Points, in no order, along strands that fork and pass close to each other.
(in the rows, 128 means zero)
Points whose rows are less than 55.2 apart are linked; no others are. Some points are linked to none.
z_179: 85; 119; 99; 147; 117; 172; 186; 144; 175; 127; 129
z_953: 148; 133; 151; 129; 186; 177; 99; 134; 145; 112; 197
z_12: 112; 142; 137; 146; 120; 43; 109; 59; 163; 136; 115
z_81: 112; 127; 105; 130; 106; 148; 163; 143; 115; 142; 109
z_318: 100; 131; 115; 160; 135; 80; 135; 106; 120; 130; 103
z_438: 115; 127; 137; 144; 138; 190; 163; 139; 153; 69; 148
z_284: 128; 145; 99; 84; 133; 115; 96; 159; 113; 166; 118
z_508: 100; 185; 79; 103; 116; 110; 146; 170; 116; 120; 100
z_69: 153; 120; 157; 149; 98; 67; 130; 70; 131; 162; 110
z_835: 102; 155; 92; 111; 131; 88; 99; 150; 88; 116; 94
z_19: 144; 105; 161; 163; 101; 130; 169; 98; 140; 96; 122
z_454: 143; 120; 116; 107; 125; 108; 101; 133; 79; 173; 109
z_855: 155; 125; 130; 102; 87; 158; 144; 158; 92; 138; 107
z_541: 121; 125; 101; 99; 139; 122; 99; 149; 135; 179; 136
z_195: 94; 142; 92; 115; 130; 92; 94; 155; 107; 94; 99
z_987: 143; 107; 136; 135; 134; 83; 103; 102; 111; 178; 120
z_64: 150; 145; 137; 89; 124; 190; 128; 170; 124; 96; 149
z_359: 113; 124; 125; 133; 121; 195; 171; 151; 159; 86; 140
z_793: 109; 112; 119; 125; 162; 74; 77; 122; 136; 140; 124
z_543: 151; 169; 165; 155; 177; 151; 129; 91; 147; 125; 190
z_147: 89; 122; 100; 121; 160; 106; 104; 137; 163; 153; 137
z_731: 192; 89; 186; 130; 103; 106; 106; 86; 139; 141; 147
z_607: 74; 123; 97; 136; 172; 94; 104; 131; 177; 130; 135
z_828: 127; 135; 154; 151; 145; 176; 158; 122; 141; 70; 154
z_477: 156; 101; 134; 116; 125; 114; 108; 122; 91; 177; 118
z_639: 141; 110; 140; 139; 98; 160; 156; 133; 96; 105; 111
z_797: 139; 157; 101; 91; 101; 113; 127; 162; 76; 155; 98
z_293: 150; 149; 110; 91; 90; 141; 146; 161; 91; 150; 104
z_711: 120; 129; 110; 111; 101; 168; 163; 165; 135; 134; 121
z_649: 157; 103; 139; 104; 104; 161; 124; 146; 105; 145; 125
z_185: 84; 121; 96; 152; 128; 145; 174; 137; 175; 143; 129
z_663: 162; 126; 161; 120; 169; 174; 93; 134; 135; 109; 182
z_896: 165; 99; 149; 115; 112; 163; 116; 136; 105; 120; 138
z_49: 121; 124; 120; 177; 94; 101; 180; 99; 99; 125; 99
z_142: 125; 156; 102; 87; 130; 101; 95; 161; 87; 145; 98
z_809: 126; 112; 125; 128; 155; 81; 87; 109; 132; 166; 124
z_784: 96; 103; 112; 121; 158; 84; 70; 140; 156; 111; 122
z_992: 141; 141; 112; 91; 98; 172; 159; 177; 141; 129; 119
z_869: 118; 147; 143; 147; 100; 51; 125; 50; 163; 146; 113
z_354: 168; 103; 177; 136; 131; 137; 117; 98; 158; 103; 161
z_341: 84; 175; 73; 121; 115; 129; 168; 166; 132; 130; 103
z_178: 104; 115; 115; 136; 110; 186; 178; 151; 168; 107; 134
z_513: 64; 146; 81; 137; 152; 115; 136; 143; 155; 121; 122
z_512: 167; 101; 167; 127; 131; 157; 109; 131; 110; 106; 149
z_330: 138; 161; 151; 132; 167; 181; 132; 128; 105; 91; 164
z_687: 139; 132; 161; 145; 85; 60; 125; 51; 140; 159; 116
z_696: 103; 122; 98; 111; 152; 116; 100; 145; 149; 171; 137
z_72: 187; 78; 166; 129; 110; 119; 103; 103; 115; 156; 138
z_113: 125; 129; 113; 136; 108; 129; 152; 133; 98; 147; 105
z_722: 167; 129; 164; 118; 156; 165; 100; 128; 111; 103; 170
z_597: 147; 150; 176; 152; 166; 147; 131; 92; 149; 92; 176
z_577: 63; 129; 94; 138; 159; 96; 114; 134; 178; 107; 122
z_343: 143; 130; 171; 156; 143; 156; 146; 104; 137; 73; 153
z_692: 170; 84; 153; 127; 115; 121; 105; 117; 114; 172; 128
z_808: 158; 134; 129; 82; 104; 183; 137; 176; 131; 118; 133
z_131: 65; 167; 70; 120; 130; 126; 151; 159; 151; 125; 110
z_989: 88; 115; 101; 125; 150; 85; 86; 149; 137; 98; 105
z_378: 142; 121; 174; 163; 122; 142; 154; 95; 137; 71; 137
z_350: 135; 109; 141; 171; 96; 121; 177; 99; 114; 119; 106
z_595: 139; 161; 146; 111; 148; 192; 126; 149; 112; 87; 156
z_280: 78; 131; 90; 149; 137; 126; 163; 131; 164; 145; 122
z_805: 128; 123; 117; 141; 112; 107; 139; 115; 87; 151; 98
z_665: 122; 130; 110; 128; 129; 93; 112; 126; 79; 156; 99
z_606: 158; 102; 155; 143; 111; 83; 125; 84; 127; 167; 119
z_240: 176; 135; 184; 135; 159; 144; 101; 100; 109; 103; 167

A fork is a point with three links, a tip a point with one. Leave the first point through the second and follow the links. Name the first fork or tip that comes.
z_835; z_195 | z_987
z_359; z_178 | z_513
z_809; z_793 | z_142
z_49; z_350 | z_343
z_113; z_81 | z_330
z_477; z_692 | z_731
z_731; z_72 | z_477
z_606; z_69 | z_12

A fork is a point with three links. Follow the links from the first point to the second and name the forks in between, in order.
z_147; z_178 | z_513
z_855; z_284 | z_142
z_687; z_989 | z_987
z_987; z_665 | z_477
z_692; z_606 | z_477 z_987
z_869; z_454 | z_987 z_477

Name the points in between on the shortest way along the links from the first point to the second, in order.
z_179; z_607 | z_185 z_280 z_513 z_577
z_185; z_378 | z_179 z_178 z_359 z_438 z_828 z_343
z_797; z_649 | z_293 z_855
z_131; z_284 | z_513 z_577 z_607 z_147 z_696 z_541
z_989; z_665 | z_784 z_793 z_809 z_987 z_477 z_454
z_72; z_987 | z_692 z_477
